Each row is a point on a landscape with many peaks, with its height.
A climber steps from a point to whichever of its 3 nearest points has the largest rise for the distance, and stops where none of them is higher. Distance is the straight distance between rows; heights are no part of it.
k733 h=381: [  9 -38  -1  13 -47  15 -28   6  -8  19 -27 -30  33 -15  -7 -53 -10  33
 -19  27   1  -6  -8 -40 -11   7   2  23  -1]
k563 h=778: [ 19 -38   8  27  -3   2 -15   2  19  57 -20 -64  11 -21 -13 -38  26   8
   0  34 -34  25  -8 -48  -3   0   4  32 -32]
k12 h=767: [ 39 -51 -25 -14 -11   3 -53  49  25  14 -32  22  59  -9 -53   5 -38 -11
  15 -33  -5 -36  34  11 -22  18  30   7  -1]
k205 h=493: [-40  15  35  -3   3 -22  13 -33 -24   2  33 -46 -40  -6  40  24  19   6
   3  23 -12   6  -6   0  48  10  -2  -6 -22]
k990 h=287: [ -4  75 -38 -23  30  22  15 -17  -6 -84  23  83   8  30  27   6 -40 -22
   3 -43  47  -9 -24  50 -11 -36  -2 -52  46]
k60 h=455: [-26  23  38  24 -56 -13   3 -21 -50 -19  18 -50 -43 -11  56  10   6   9
 -16  36  24  -5  -9  -5  33 -21 -12   2 -21]
k863 h=624: [ 23 -42 -18 -11 -46  18 -48  36   1 -13 -29   1  67  -6 -36 -21 -40  16
   1  -8   0 -43  15  -4 -14  14  16   4  13]
k218 h=572: [-49  52  24   2 -21 -28  20 -33 -40 -38  44 -10 -50  -8  54  49  16   9
  12  14  21 -15 -15  15  39  -1 -16   5  20]
k463 h=420: [-16  47   6 -18  15  -9  32 -33   3 -19  20  15 -19  16  39  32  21 -17
   6 -12   7  12 -27  16  12  -6 -12 -15  10]
k700 h=770: [-74   4  33  46 -34 -42   3 -11 -91 -49  88 -10 -90 -38  38  32  19  44
   0  44  11 -40  31  15  69  18  -5   6  52]
k15 h=733: [-69  34  30   2  -4 -37  22 -19 -51 -31  64  -6 -54 -18  41  44  28  30
  24  17   4 -19   7  23  59  20  -4   0  27]
k430 h=360: [-17  30  15 -13  12  -7  28 -36   2  -5  12  -8 -25  20  33  22  18 -14
   1  -2  -4  14 -16  -1  17   0  -7 -10  -6]
k311 h=688: [ 21 -19 -22  -9 -30  18 -34  32  -3 -21 -32  11  61  17 -24 -30 -43  18
  -4  -7   7 -44  15  -3 -13   3   2   1  17]
k666 h=559: [-69  17  33 -12  23 -34  28 -28 -33 -12  60 -13 -48 -14  23  32  34  22
  20  14 -13   1   4  13  60  30   6  -9   2]
k894 h=483: [ 11 -57 -11  11 -50  14 -42  20   0  18 -23 -28  44 -21 -26 -49 -18  27
 -20  23 -11 -14  -9 -41 -18  11  19  26  -3]
k792 h=443: [ 49 -56 -27 -17  45  -8 -40  81  43  54 -26  48  28 -37 -76  25 -24 -26
  17 -49 -17   2  54  34 -49  14  38   9 -26]
k747 h=221: [ 25  37 -31 -24  47  20   9   6  16 -25  -1  72   4  46  -1   2 -38 -32
  -9 -36  14   8  -4  35 -16 -27 -10 -38  24]
k273 h=653: [ 42 -30 -17   6  37   7   3  16  34  47 -29   9  11   6 -34 -21   6 -11
  -6  -3 -17  25  19 -20 -32  10   4   6  -6]
k125 h=712: [ 31 -61 -30  -7   1   2 -48  47  33  33 -32  12  47 -19 -59 -13 -16  -9
   3 -12 -15 -13  28  -4 -33  27  35  15  -1]
k560 h=203: [-22  64  -6   5 -35   9  20 -28 -35 -78   2  25 -23  12  48   7 -24   6
 -22   6  64 -25 -40  11  -4 -31 -11 -14  25]
k982 h=779: [ 34 -28   1  13  43   6   9  -2  38  58 -24 -21  -2   7 -26  -8  28 -18
   4   3 -37  40  11 -24 -18   6  -5   6 -28]
k483 h=242: [ -1 -10  21  -1  44  -3  22 -24  24  44  -1 -39 -23  13  -3   7  38 -19
   8  -4 -44  41   0 -10  18  10  -2  -6 -34]
k880 h=888: [ 34  -5 -32 -21   4  18 -27  35   6 -19 -27  36  45  32 -25 -22 -46   0
   2 -21   8 -30  24  13 -16  -8  -4  -9  21]
k107 h=77: [-30  57  11  26 -71   0  14 -30 -58 -75   9   2 -44  -5  54   7 -16  17
 -37  14  69 -36 -35  11   2 -37 -18   1  24]
k401 h=100: [  3 -31  27  24  23   1  -3 -13  11  57  -7 -87 -13 -11   1 -24  34   3
  11  36 -52  35   0 -31  25   2   4  16 -54]
k28 h=98: [-11  22   5  12 -71  20   2  -3 -53 -62 -20   0   8   6  26 -36 -46  40
 -41  25  52 -39  -9   2  -5 -30 -20  -7   1]
k630 h=600: [ 11 -35  15  29 -26   3 -18   1   1  48 -14 -83   0 -24   6 -40  21  19
  -4  46 -27  20 -11 -49  15 -13  -5  33 -39]
k44 h=766: [ 16 -60 -11  -6 -55  17 -67  31  10  -1 -30 -11  76 -25 -45  -6 -45   7
   9 -18  -7 -47  11  -2 -16  23  30   7  -3]
k321 h=415: [-27  14  35  12 -35 -16   0 -25 -37  -3  21 -64 -40 -10  50   7  12   8
  -7  41   5   9 -10 -11  36  -4  -8   2 -30]
k842 h=481: [ 21 -24 -12   1 -22  17 -16  11  -2  11 -30 -11  31   7  -8 -42 -18  18
 -17  22   6  -8  -1 -29 -12   1   0   8  -2]
k806 h=820: [-76  20  30  10   7 -44  28 -15 -61 -34  78  14 -71 -25  23  27  31  53
  20  29   7 -20  31  20  76  21  -8   2  39]
k777 h=802: [ 26  -7 -24 -11  16  17 -13  22  10   5 -27  21  31  29 -25 -28 -22   2
  -8 -10   3  -8  15  -5 -20  -3   3  -5  13]
k600 h=133: [ -1  17  -3   1 -46  18  -5   5 -37 -54 -25   6  17  17  17 -36 -42  30
 -26  17  41 -36  -6  -1 -11 -22 -14 -12   8]
k730 h=765: [-31  85 -18 -15  14   0  38 -38  -9 -65  47  72 -14   9  42  35  11  -8
  19 -41  44   7 -44  37   0 -24 -22 -31  59]
k124 h=811: [ 48 -28 -29 -19  18   4 -41  59  23  12 -30  45  50   6 -54  -1 -39 -20
  17 -48  -3 -29  39  27 -22   2  10   2   8]
k72 h=625: [ 27 -48  -1  21  19   6  -8   8  34  64 -27 -49  15 -16 -31 -30  34  -3
   7  25 -36  29   5 -43 -18   6   6  29 -27]
k271 h=289: [-38  21  26 -34  50 -21  50 -26   8   9  48   2 -27  10  10  46  41 -13
  20 -29 -36  22  -7  24  43  20  -2 -18  -7]
k158 h=659: [-64  52  23  -2  -2 -32  32 -29 -38 -47  55  17 -47 -11  44  50  32  24
  36   2  14 -13  -4  27  50   5 -21   8  39]
k342 h=429: [ 16 -42   3  21 -34  13 -22   7   3  37 -23 -51  19 -21  -3 -52   3  25
 -15  36 -13  14 -11 -53  -5  -6   1  29 -18]
k693 h=841: [-49  61  27  31 -61 -24   8 -30 -67 -60  41 -14 -61 -13  63  43   5  18
  -3  18  42 -34 -12  25  30 -16 -18  10  33]
k871 h=204: [ 10  24  -7  -9   2  12  14 -11   3 -11 -12  14   5  33  15 -19  -8  -5
 -15   4  17  10 -12  -9 -11 -11 -11 -13   0]
k678 h=468: [ 46 -57 -26 -18  -2  -9 -69  61  41  30 -33  32  53 -30 -62  30 -37 -24
  34 -55  -7 -32  46  31 -32  21  36   6 -18]
k729 h=576: [ 18 -48 -13  14 -24  12 -30  15  12  37 -26 -26  34 -15 -23 -42  -1  21
 -14  22  -9  -1  -6 -47 -18  11  15  27  -6]
k817 h=375: [-20  56   3 -11   0  -9  28 -42 -10 -40  20  16 -22  16  46  29  10  -3
   1  -2  27  -2 -26  10   5  -6 -16 -13  12]
k275 h=720: [-73   7  42  25 -22 -42   6 -16 -76 -24  74 -29 -73 -39  42  30  25  35
   0  49   4 -17  22   6  71  24   8  -1  14]
k87 h=646: [-58  31  33  -2  -3 -34  20 -31 -37 -18  48 -21 -47 -11  41  40  23  15
  17  21  -6  -7  -1  14  52  15  -2  -2   2]
k312 h=589: [ 51 -41 -15  11  61   7  11  28  45  75 -26  13   2  -6 -57  -6  21 -25
  -1 -18 -35  46  25 -11 -46  10   7  10 -17]
k119 h=391: [ 31  -2   4  -6  65   9  37  -8  47  45  -2  23 -20  25 -27  20  13 -40
  -4 -28 -33  49   4   1 -17   2 -13 -12 -13]
k925 h=482: [ 11 -50  -5  -1 -55  22 -49  28  -7  -5 -30 -17  63 -14 -33 -33 -41  28
 -10   6  -2 -39   3 -13 -13  16  19  14   8]
k259 h=233: [-16  82 -28  -9   3  20  17 -21 -16 -90  13  59  -1  25  38   6 -30  -9
  -7 -20  61 -21 -31  33  -9 -31  -6 -32  40]
k299 h=406: [  4   6   9   9 -25   5   0 -14  -9   6 -17 -28   3  10  23 -29  -2  12
 -20  29  15   7 -12 -27  -3 -13 -15   7 -13]
k214 h=172: [-12  49  -5  -1 -34  12  12 -17 -30 -62 -13  18  -7  23  35 -18 -34  13
 -26   8  57 -25 -24   9 -13 -25 -15 -13  16]
k847 h=257: [-26  55   8   7 -48  -4  13 -30 -37 -47   2  -5 -30   2  51   6  -9   8
 -18  21  49 -14 -33   2   5 -22 -18  -3  13]
k991 h=522: [  8  23   2 -20  45   0  41 -21  34  14  14  31 -20  31   0  27  17 -41
   1 -34 -18  39 -15  10  -1  -3 -15 -20  -4]
k139 h=614: [-72  56  21 -12  16 -32  44 -20 -32 -46  67  34 -42  -3  31  48  42  28
  42 -10   9  -8   5  38  56   4 -28  -1  49]
k485 h=392: [  1   2  20  12 -10   0   3 -22  -5  22  -8 -50 -16   5  28 -16  18  -1
  -8  31  -8  20  -9 -25  12  -5  -8   2 -28]
k992 h=457: [  6  11  14 -18  57  -2  45 -19  37  27  23  13 -21  27 -12  35  28 -38
   3 -39 -38  45  -9  14   6   7 -10 -22 -14]
k338 h=626: [ 19 -68 -17   2 -31  14 -52  34  18  15 -32 -16  65 -27 -47 -24 -31   4
  -2   1 -14 -33  16 -13 -21  24  34  20  -3]
k915 h=737: [ 26 -66 -18  17  -4   5 -27  24  30  52 -30 -28  33 -31 -39 -38  10   5
  -6  19 -26   9   5 -43 -31  16  31  32 -14]
k285 h=583: [-80  44  25 -19  38 -35  53  -9 -28 -37  75  41 -41  -4   7  33  50  39
  39 -12  -3   1  16  44  70  13 -26  -1  44]
k474 h=689: [ 18  -8 -16 -10 -10  18 -19  19  -1 -11 -30  13  41  21 -13 -36 -30  13
 -15   3  14 -22   8 -12 -12  -3  -3  -4  10]
k942 h=340: [ 17  -2  -6  -2  -8   9  -2  -5   2  10 -23  -5  16  18   6 -34  -4   8
 -18  16  11   2  -6 -21 -13   1  -7   2  -5]
k35 h=580: [ 40 -67 -21  17  29   1 -11  26  47  72 -31 -16  21 -35 -55 -18  36 -11
   7  12 -39  35  21 -32 -39  15  26  28 -22]
k927 h=470: [-48  71  12  10 -19 -22  26 -39 -32 -60  43  23 -42  -5  54  50  18  11
  20  -4  36 -21 -22  26  25  -9 -24  -1  44]
k615 h=652: [ 31  11 -22 -14  39  17   7   7  24  11 -20  37   7  42 -13 -17 -14 -27
 -14 -16  -5  16   3  -1 -21  -6  -2 -15   7]
k636 h=635: [ 46 -33 -21  -1  61  10  -1  46  41  53 -26  41  13   4 -57  -9  -1 -25
  -6 -21 -22  28  31  -1 -43  11  13   2  -8]
k5 h=570: [ 42 -41  10  18  76  10  21  17  54  79 -19 -18 -14 -16 -56   9  44 -32
  17  -8 -61  63  23 -17 -35   9   0   6 -42]
k243 h=150: [ 15 -23  20  13  51   1  22 -15  34  52 -11 -52 -22  -1 -19   4  44 -22
  11   0 -58  47  13 -13   9   9  -1   2 -43]
k86 h=520: [  4 -65  -2   0 -80  30 -68  20  -9 -13 -27 -21  74 -25 -33 -20 -50  23
  -4  -3 -12 -53   4  -7 -11  17  24  13   1]
k297 h=167: [  7  10 -13  -5 -28  20  -6   9 -23 -30 -30   9  31  19   7 -37 -37  22
 -23  16  30 -28   1  -7 -13 -13 -12  -6   7]
k144 h=809: [ 59  -7 -33 -23  38   6 -33  66  23  10 -21  62  39  18 -52   9 -48 -23
  24 -60  -6 -16  38  48 -23 -13  -7  -1  11]
k49 h=299: [  7 -27  -9  -2 -48  19 -30  18 -19  -9 -31 -12  50   2 -12 -41 -41  36
 -19  14  10 -33   3 -20 -12   2  -1   4   8]
k920 h=283: [  5  63 -36 -25  33  18  16 -10   4 -62  11  74   9  39  16  -1 -35 -26
 -10 -40  36   0 -17  43 -13 -29  -7 -48  34]
k397 h=276: [-23  -6  35  17 -18 -15  -8 -19 -27  25  12 -79 -31 -18  39  -8  19   8
  -2  47 -19  18  -1 -15  39  -5  -4   0 -39]
k593 h=475: [-11  27  13   2 -24  -3  12 -27 -16  -9   3 -27 -20  13  42   3   7   4
 -13  23  16  10 -21 -11  11 -10 -11  -5 -13]
k896 h=664: [ 39  -6 -17  -2  56  10  11  20  35  26 -12  45  -2  35 -30  -6 -10 -27
 -13 -24 -12  22  17   5 -31  -5  -4 -15   3]
k468 h=365: [  1   4  13  12 -48   8  -2 -13 -29  -4 -18 -31  -5   5  31 -34 -10  19
 -29  37  23   1 -16 -25   0 -16 -16   6 -12]
k348 h=696: [ 29 -64 -18  -3 -42   5 -73  37  39  14 -37   2  67 -29 -59  24 -43 -16
  22 -32  -6 -46  29  17 -26  27  41   2 -18]
k58 h=655: [-38  36  30  11 -42 -22  11 -29 -45 -25  26 -36 -48 -11  61  29  10   8
  -3  26  22 -13 -14   7  35  -8 -12  -2  -4]
k22 h=458: [-50  64   7 -19  22 -21  51 -26  -9 -42  61  44 -21   4  35  56  35   2
  37 -33  14   8 -20  38  33  -5 -28 -14  44]
k153 h=601: [ 21 -39 -19   3  -9  12 -21  24   9  22 -33  -4  41  -2 -33 -39 -18   8
 -13   7  -7  -9   7 -26 -20  15  13  15   3]
k332 h=350: [ 12  -2  16  -5  51   1  35 -23  33  39   4 -14 -23  20 -17  17  33 -29
   7 -19 -40  40   0   1   7   9  -3 -11 -28]
k504 h=215: [  6  -6  -9  -8 -45  25 -23  20 -24 -31 -30   3  51  12  -7 -40 -44  32
 -18  11  19 -40   5  -9 -10  -8  -9  -1  16]
k828 h=941: [ 35   3 -31 -19  26  18 -20  37  11 -19 -26  42  35  42 -24 -16 -40 -10
   2 -29  10 -15  24  18 -17 -11  -5 -17  15]
k882 h=425: [ 51 -42 -31 -13  50   2 -26  68  27  42 -26  50  27  -9 -70   6 -27 -22
   9 -40 -15   1  48  28 -46   6  23   7  -4]
k450 h=444: [-51  14  34 -19  31 -26  32 -31 -15   4  49 -21 -36  -5  18  34  42   3
  19  -1 -33  10  -5  15  53  25   8  -8 -13]
k663 h=50: [-18  46   6  21 -75  15   8 -18 -64 -93 -14  13 -20   7  40 -19 -43  32
 -41  13  71 -51 -28  19  -5 -44 -18  -6  17]
k151 h=489: [ 31 -49  11  19  55   6   6   9  46  79 -24 -55  -5 -25 -40 -13  50 -19
  20  13 -62  53  16 -31 -13   8   9  19 -44]
k331 h=126: [-22  41  26  29 -76  -6   8 -28 -62 -54   8 -20 -50 -10  60   7 -11  12
 -31  28  58 -29 -28   6   9 -32 -18   3   9]
k452 h=135: [ -3 -11   5   4 -67  30 -15  11 -43 -32 -25  -7  32   4   7 -44 -41  41
 -31  24  32 -36  -5 -11 -14 -12 -12  -3   6]
k317 h=329: [ 29 -18  24  -2  74   7  43  -9  43  53  -1  -3 -30  11 -40  31  38 -40
   3 -30 -59  58  11   6   1   9  -9 -11 -30]
k482 h=158: [ 12 -18  19  15  23  -2   3 -14  17  46 -14 -58 -14   3   2 -17  33  -7
   8  22 -38  33   4 -24  11   3  -3   9 -41]
k376 h=176: [ -3  48 -13  -8  -6  12  14 -15 -10 -55 -10  29  -4  33  30  -8 -27  -2
 -16   5  44 -13 -23   7 -11 -21 -10 -21  17]
k47 h=658: [-47  58  21  22 -47 -16  19 -36 -52 -58  34  -6 -54 -12  62  41   8  12
   1  13  40 -27 -25  15  25 -16 -19   4  28]
k808 h=438: [ 23 -30  -6  17  -3   8  -6   8  20  41 -27 -26  19   2 -15 -40   9   7
 -13  20 -11  14  -1 -40 -20   4   2  18 -12]
k540 h=693: [ 35 -16 -19  -3  37  14   0  16  28  32 -25  24  12  27 -26 -19  -3 -18
 -13 -12 -11  17  16  -8 -26   6  -1  -1  -2]
k822 h=886: [ 40  11 -34 -22  44  17 -14  39  21 -16 -19  62  26  43 -27 -11 -44 -21
   2 -39   2 -11  27  34 -18 -18   0 -19  17]
k40 h=740: [  8 -97 -13  24 -42  13 -52  23  28  42 -27 -41  45 -58 -47 -43  -5  14
  -9  25 -25  -4 -11 -50 -26  21  46  37 -23]
k230 h=152: [  8  46 -25 -17  11  16   4   1  -8 -57  -8  45  17  44  12 -19 -42 -10
 -12 -11  36 -13  -8  21 -11 -25  -6 -28  19]
k360 h=490: [-13  27  20  12 -43  -3   6 -27 -28 -12  -1 -36 -26   2  43  -4  -5   6
 -18  33  25  -3 -17 -14  14 -15 -14   3 -13]
k823 h=548: [-67  35  28 -30  39 -31  53 -14 -18 -21  67  25 -35  -5   8  44  46  20
  30 -16 -14   7   5  32  61  20 -10  -6  27]
k574 h=837: [ 44 -15 -33 -19  40   8 -24  56  21   6 -27  54  31  27 -48  -6 -39 -17
   9 -38  -3 -13  39  26 -25  -4   1  -6  14]
k702 h=801: [ 25   4 -15 -18 -17  20 -18  26  -9 -37 -29  23  49  27 -15 -26 -48  15
  -1 -10  16 -35  13   8  -9 -11  -7 -10  16]
k603 h=474: [ 42 -68 -28 -12  15  -9 -52  66  45  44 -28  25  46 -35 -67  16 -25 -20
  21 -39 -15 -16  40  24 -45  22  48   7 -24]
k192 h=113: [-15   1  26   5  20  -9  13 -28   2  31   7 -57 -26   5  17   5  32 -10
   9  19 -33  26   2 -12  33  11   0  -1 -34]
k417 h=186: [-17  35  21  22 -63  -6   6 -28 -45 -36   3 -26 -35  -8  56   0 -10   9
 -29  29  43 -14 -21  -3  12 -25 -18   4  -4]
k886 h=592: [  4 -91  -4  15 -68  22 -86  25  30   9 -31 -30  66 -45 -55  -7 -40   1
   3  -4 -21 -40   9  -6 -22  29  54  13 -29]
k968 h=894: [  5 -14  15  19 -42   8 -11  -4 -14  17 -18 -49   3  -6  21 -37  -2  21
 -20  40  10  12 -10 -37   3 -14 -14  14 -24]
k528 h=648: [ 48 -21 -20  -7  62  16   3  32  37  40 -19  49   7  20 -49  -7 -12 -26
  -8 -33 -21  23  29   3 -42   2   2  -7  -2]
k778 h=704: [ 30 -36 -25 -11   0   9 -35  36  14  12 -29  17  52   6 -40 -24 -28   3
  -1 -15  -4 -25  22  -2 -20  12  16   7  13]
k31 h=632: [-56  46  35  35 -58 -28   5 -24 -77 -56  59 -19 -73 -28  64  48  13  23
   3  24  40 -42  -2  20  46  -4 -16  16  37]
k174 h=727: [ 26 -57   6  27  26   2 -10  10  38  74 -19 -71   6 -37 -33 -29  47  -3
  19  29 -52  38   9 -46 -10   3  11  34 -47]
k164 h=248: [ 15   0  10   1  28   6  15 -16  25  36  -9 -23 -11  19  -1  -5  27 -14
   2   1 -25  34  -3 -15   1   0  -9  -1 -23]
k757 h=650: [-61  34  36  15 -29 -36  13 -26 -58 -40  55 -22 -60 -21  53  45  23  20
  11  25  12 -20   4  17  54  12  -6   3  17]
k351 h=642: [ 47 -65 -18  10  57   1  -4  41  49  73 -25   5  16 -33 -65  -6  22 -19
   6  -3 -31  42  27 -19 -51  19  25  20 -25]
k921 h=593: [ 43 -59 -23   9  34   5 -12  29  40  62 -29  -2  27 -21 -55 -21  14 -17
  -3   1 -23  24  22 -25 -45  22  24  18 -15]
k821 h=726: [  2 -15  27  22 -31  -4 -10  -9 -11  34  -8 -69  -7 -14  21 -36  14  11
  -9  44 -14  21  -6 -38  20 -17 -10  21 -39]
k479 h=326: [-25  46  16  -1 -19 -16  20 -38 -25 -33  18 -10 -30   8  51  23   8   0
   0   7  25  -3 -26   5  15 -10 -11  -9   4]
k508 h=879: [-36  46  31  21 -58 -22   9 -30 -57 -42  31 -28 -55 -16  62  29   4  10
 -10  25  37 -22 -18  15  29 -17 -13   4   8]
k803 h=456: [-10  56 -13 -27  32   6  34 -30  13 -34  26  62 -12  31  25  22   3 -29
   1 -34  18  15 -34  26  -8 -15 -15 -34  32]
k914 h=567: [-37  77  -6 -10   2  -5  34 -43 -18 -60  35  44 -29   7  48  39  11  -6
  10 -19  41  -5 -38  25   8 -17 -19 -14  38]
k731 h=268: [  1  21   0  -1 -20   6   5 -14 -12 -11 -18  -7  -3  20  24 -25 -11   7
 -24  15  20   3 -15 -15  -4 -12 -11  -2  -7]
k564 h=430: [ -3  21  11 -13  26  -3  27 -29  18  13   9  -8 -17  25  16  16  26 -21
   1  -7 -15  25 -14   1  16   1 -12  -9 -15]
k324 h=246: [ 12   0   7   4   1   0   8 -15   9  21 -21 -30   0  20  14 -19  12  -3
 -10  20  -1  18  -8 -28   0  -4  -8   3 -15]
k310 h=729: [  4 -88 -22  14 -42  15 -58  26  27  28 -27 -27  55 -44 -48 -35 -21   9
  -7  15 -22 -16  -1 -31 -26  27  45  24 -17]
k838 h=524: [ 18  17  -3  -9  32   4  23 -19  26  15  -4  13  -7  31   5   4  12 -27
  -9  -9  -5  25 -10  -6  -7  -5  -8 -16  -9]
k819 h=503: [ 28 -75 -24  -3  -7  -3 -64  51  45  35 -34  14  54 -41 -67  12 -23 -22
  21 -27 -17 -25  36  17 -37  27  52  11 -26]
k971 h=616: [ 42 -43 -30  -3  39   7 -12  42  35  39 -31  29  28   7 -53 -13 -11 -16
   0 -20  -9   7  32  -2 -41  16  16   5  -1]
k658 h=663: [ 25 -68 -25   3  -6   5 -34  36  29  39 -29  -5  45 -25 -51 -26 -10  -1
  -3   0 -17  -5  18 -24 -35  24  36  21  -5]
k79 h=348: [-37  32  25 -26  25 -24  39 -30  -4  -8  42  -2 -30  10  26  41  34  -6
  21 -13 -20  16 -16  18  37  13  -9 -13   0]
k385 h=422: [ 55 -36 -29 -24  34 -11 -49  76  33  32 -23  59  39 -15 -62  25 -35 -27
  25 -62  -9 -17  48  47 -37   6  21   6  -7]
k911 h=359: [ -8  74 -27 -17  22  11  29 -22   3 -64  29  73  -2  28  34  16 -17 -23
  -2 -42  36   5 -34  38 -14 -27 -10 -41  43]
k382 h=644: [ 40 -36   6  18  65   6  18   8  49  70 -21 -14  -9  -2 -46  -1  40 -26
   8 -10 -49  56  24 -17 -25   7  -1   9 -35]
k813 h=606: [ 25 -39   7  19  30   5  -4  -1  34  68 -24 -61  -1 -16 -22 -22  44  -9
  12  23 -48  38   8 -41  -8   5   5  23 -38]
k566 h=907: [-74  21  29  25 -14 -39  15 -11 -69 -40  79   0 -79 -28  35  40  27  46
  14  35  13 -30  31  16  69  18  -6  11  42]
k162 h=521: [  0  48 -10 -21  23   5  31 -25  14 -22  18  41 -11  34  23  16   4 -22
  -3 -22  12  13 -29  12  -9 -12 -16 -30  12]
k922 h=363: [-25  66 -14 -24  31  -4  45 -32  11 -40  52  65 -10  15  27  48  18 -17
  21 -47  17  20 -35  33   5 -15 -22 -35  45]
k801 h=613: [ 49 -57 -28   0  57   6 -11  50  44  62 -30  30  18 -19 -70  -5   1 -21
  -2 -18 -30  25  36  -5 -53  16  24  10 -12]
k246 h=549: [ 19 -84 -22   3 -28   5 -59  43  40  31 -28  -9  60 -42 -61 -11 -27  -6
   4  -7 -19 -27  23  -3 -33  31  58  15 -24]
k194 h=634: [ 15 -58   8  31   1   0 -21  11  21  67 -16 -85   7 -40 -14 -41  31   9
  12  46 -50  28  -2 -53   4  -3   7  42 -42]
k752 h=338: [-12  35  10   5 -37  -1  12 -24 -27 -28  -9 -13 -17  12  43  -8 -13   8
 -22  25  37  -4 -27  -7   3 -17 -16  -7  -2]
k282 h=507: [-56  49  16 -30  37 -26  58 -17  -5 -28  69  37 -27   5  13  54  43   7
  38 -37 -12  12  -8  41  48   8 -21 -12  30]
k188 h=761: [ -8  15  25  11 -32  -6   4 -24 -23   5   2 -46 -22   2  43  -8   2   9
 -17  35  13  10 -16 -22  17 -14 -13   4 -22]
k167 h=134: [ 11  36 -19 -14 -17  19  -2   7 -21 -64 -22  27  26  35  13 -26 -51  11
 -14   1  41 -30  -3  13  -7 -25 -10 -24  17]
k520 h=647: [  8 -81 -11  17 -50  21 -51  17  13  34 -28 -37  40 -42 -36 -49 -12  22
 -11  24 -20  -7 -17 -45 -22  15  33  34 -14]
k308 h=199: [-10  62 -18 -14   1   7  20 -27  -8 -55   7  45 -11  28  33   3 -19  -8
 -11 -12  42  -4 -28  16  -8 -23  -9 -25  25]
k861 h=478: [-21  60  -5 -19  11  -4  33 -36   2 -38  29  41 -20  16  41  32  13 -19
  13 -25  24  11 -34  22   6 -16 -17 -28  23]
k681 h=505: [-61  34  26 -24  21 -32  39 -26 -20 -19  59   1 -39  -2  28  45  39  16
  31  -4 -11   1  -4  29  57  18  -5  -8   8]
k862 h=371: [-29  40  12 -30  35 -12  45 -31   7 -13  50  23 -24  13  20  53  38 -15
  21 -35 -14  21 -19  28  27   9  -9 -15  12]
k127 h=594: [ 15  27 -11 -19  40  11  27 -14  25  -3   2  43 -10  36   3   4  -4 -32
 -14 -23   1  23  -9  12 -15  -7 -11 -28  11]
k625 h=892: [ 18 -86 -13  25 -20   3 -35  21  37  60 -24 -55  27 -54 -35 -43  23  11
   3  35 -37  15 -12 -59 -24  10  32  49 -30]
k624 h=417: [-19  51   2 -26  25  -8  44 -33  12 -22  44  37 -16  20  25  44  26 -26
  16 -36   0  20 -31  30  13  -6 -15 -24  16]
k406 h=370: [-37  48  14 -15   2 -19  28 -34 -19 -24  35   0 -32   4  43  43  23  -2
  14  -4  10   3 -20  13  30   4 -15  -5  12]

Where does a climber stop that starts at each point below?
k282 -> k15
k271 -> k15
k385 -> k828
k663 -> k188
k107 -> k188
k28 -> k828
k942 -> k828

Call two points neighbours if one is among the 3 nearest of the other. Go from one point of each pair to the other, from neighbour to neighbour, staying as high as possible. Name the lowest point that can't be avoided.
k982, k540 -> k273
k730, k982 -> k861
k15, k508 -> k31
k351, k540 -> k801
k968, k563 -> k630
k625, k44 -> k658
k828, k44 -> k348
k563, k174 -> k194
